Points on a hilly landscape, in no order, each with its height.
A climber steps from a point to whichever of its 4 nearest points has the largest rise for the distance, and stops where none of them is higher. Distance is the straight distance between rows; heights are no part of it.
<443> (h 545): [144 152 138 144 105  90  91 126 115  92]
<409> (h 234): [ 70  90  95  58 165 126 131 110 121  96]
<275> (h 400): [159  91 107 109 106 116 129 120 162  98]
<144> (h 517): [172 170 192 155 108 196 137 162 125 117]
<424> (h 330): [144  87  79 100 134 124 129 101 168 129]
<119> (h 367): [134 100 118 119 109  97 106 126 137  90]
<268> (h 516): [182 123 174 128 114 221 158 156 150 112]
<220> (h 647): [ 78 154 145 164 137  89  89 122  78 138]
<221> (h 592): [173 101 102 130 113 137 154 126 167 137]
<723> (h 434): [175 199 181 155 105 145 118 135 114 104]
<296> (h 567): [172 184 167 144  99 117 104 138 117  91]
<434> (h 606): [187 118 145 124  97 171 159 149 164 116]
<451> (h 480): [178 196 186 178 107 168 132 151 106 124]
<358> (h 487): [ 59 109 104  61 170 124 147 125 104  98]
<561> (h 585): [106 113 125 152 121 103 116 128 121 146]
<249> (h 771): [176 115 139 115  93 137 139 143 161  97]
<376> (h 659): [ 78 107 109  99 163 124 144 111 122 162]
<578> (h 377): [144 109  62 107 155 146 131  97 171 164]
<315> (h 506): [ 88 122  83  80 185 142 145 103 140 168]
<314> (h 493): [ 92 107 123 131 125 101 107 121 117 125]
<481> (h 556): [ 88 122 136 178 138 119 132 131 107 195]
<79> (h 333): [ 92  91 110 104 138 108 119 118 125 121]
<503> (h 376): [115 114  69  99 170 144 130  95 156 167]
<432> (h 469): [111 104  87 114 157 131 139 101 149 170]
<532> (h 334): [182 227 188 178 122 155 130 124  90 118]
<385> (h 222): [119  95  73  89 155 130 128  92 156 140]
<607> (h 690): [132 111 122 161 112 119 135 136 137 156]
<35> (h 613): [ 88 112 119 150 148 124 145 120 123 192]
<419> (h 648): [ 40 142 149 122 159 101 124 143  71 145]
<284> (h 783): [ 62 119 124  92 172 117 153 130 106 156]
<605> (h 456): [175 180 186 158 102 173 130 151 121 110]
<52> (h 535): [195 112 115 130 116 175 171 141 170 133]
<78> (h 563): [ 94 103 111 130 154 123 136 115 130 175]
<737> (h 530): [154 186 155 182 106 109 104 135 101 126]
<334> (h 360): [ 73  88 106  86 150 112 122 110 115 107]
<408> (h 695): [ 56 129 142 127 167 117 145 135  94 183]
<184> (h 819): [146 131 136 183 106 124 142 153 123 158]
<533> (h 616): [177 145 174 141  98 171 145 159 142 109]
<595> (h 773): [107 146 137 152 119  88  86 126  97 114]
<302> (h 173): [117  86  97 108 136 113 123 108 147 132]
<75> (h 515): [177 175 184 136  96 161 121 149 129  98]
<576> (h 671): [114 140 140 176 115 105 107 137 109 151]
<110> (h 270): [121 125  55  80 185 152 121  92 167 163]
<192> (h 704): [ 48 118 130  89 169 114 143 142  87 126]
<682> (h 308): [184 221 176 153 116 125 118 103  94  93]
<287> (h 848): [155 102 112 139 106 126 139 129 155 133]
<47> (h 784): [170 152 159 131  91 122 110 146 131  88]
<611> (h 27): [112  77  86  86 141 115 121 100 148 108]
<307> (h 571): [173 179 173 194 105 157 140 168 108 141]
<305> (h 512): [166 111 133 103  91 111 115 135 150  75]
<500> (h 685): [154 164 151 202 103 125 130 156 111 153]
<719> (h 834): [168  97  64 109 133 137 134 103 177 136]
<183> (h 764): [171 133 145 156  95 144 146 154 145 129]
<456> (h 593): [163 147 154 151  92 123 120 148 130 117]
<245> (h 761): [136 118 131 148 106 104 115 136 129 122]
<107> (h 594): [ 60 129 138 126 142  97  97 126  85 110]
<327> (h 549): [ 63 113 133 118 146 103 113 125 101 129]
<120> (h 258): [ 85 102  81  58 180 133 134  97 136 123]
<41> (h 597): [ 70 106 102  79 174 125 146 111 123 141]
<459> (h 645): [ 54 109 117  88 162 117 137 128  97 116]
<370> (h 617): [179 113 114 148 109 152 165 144 158 144]
<639> (h 199): [132  87 104 110 117  99 115 119 144 108]
<26> (h 605): [180 133 163 106  89 154 127 151 155  79]
<391> (h 566): [145 173 146 166 105  95  97 127 106 111]
<688> (h 463): [107 105 119 132 114  94 102 123 125 112]

For each start below, name the point where the climber stops.
<605> => <183>
<268> => <183>
<419> => <284>
<75> => <183>
<385> => <284>
<307> => <184>
<737> => <184>
<315> => <284>

Call two points neighbours if one is among the 4 nearest of the other. Go from one point of each pair to the other, from neighbour to neighbour, staying as high as possible. Name the lowest point that can't be avoided.
<287>, <249> => <434>
<47>, <183> => <26>
<183>, <719> => <221>
<183>, <245> => <607>
<595>, <245> => <576>
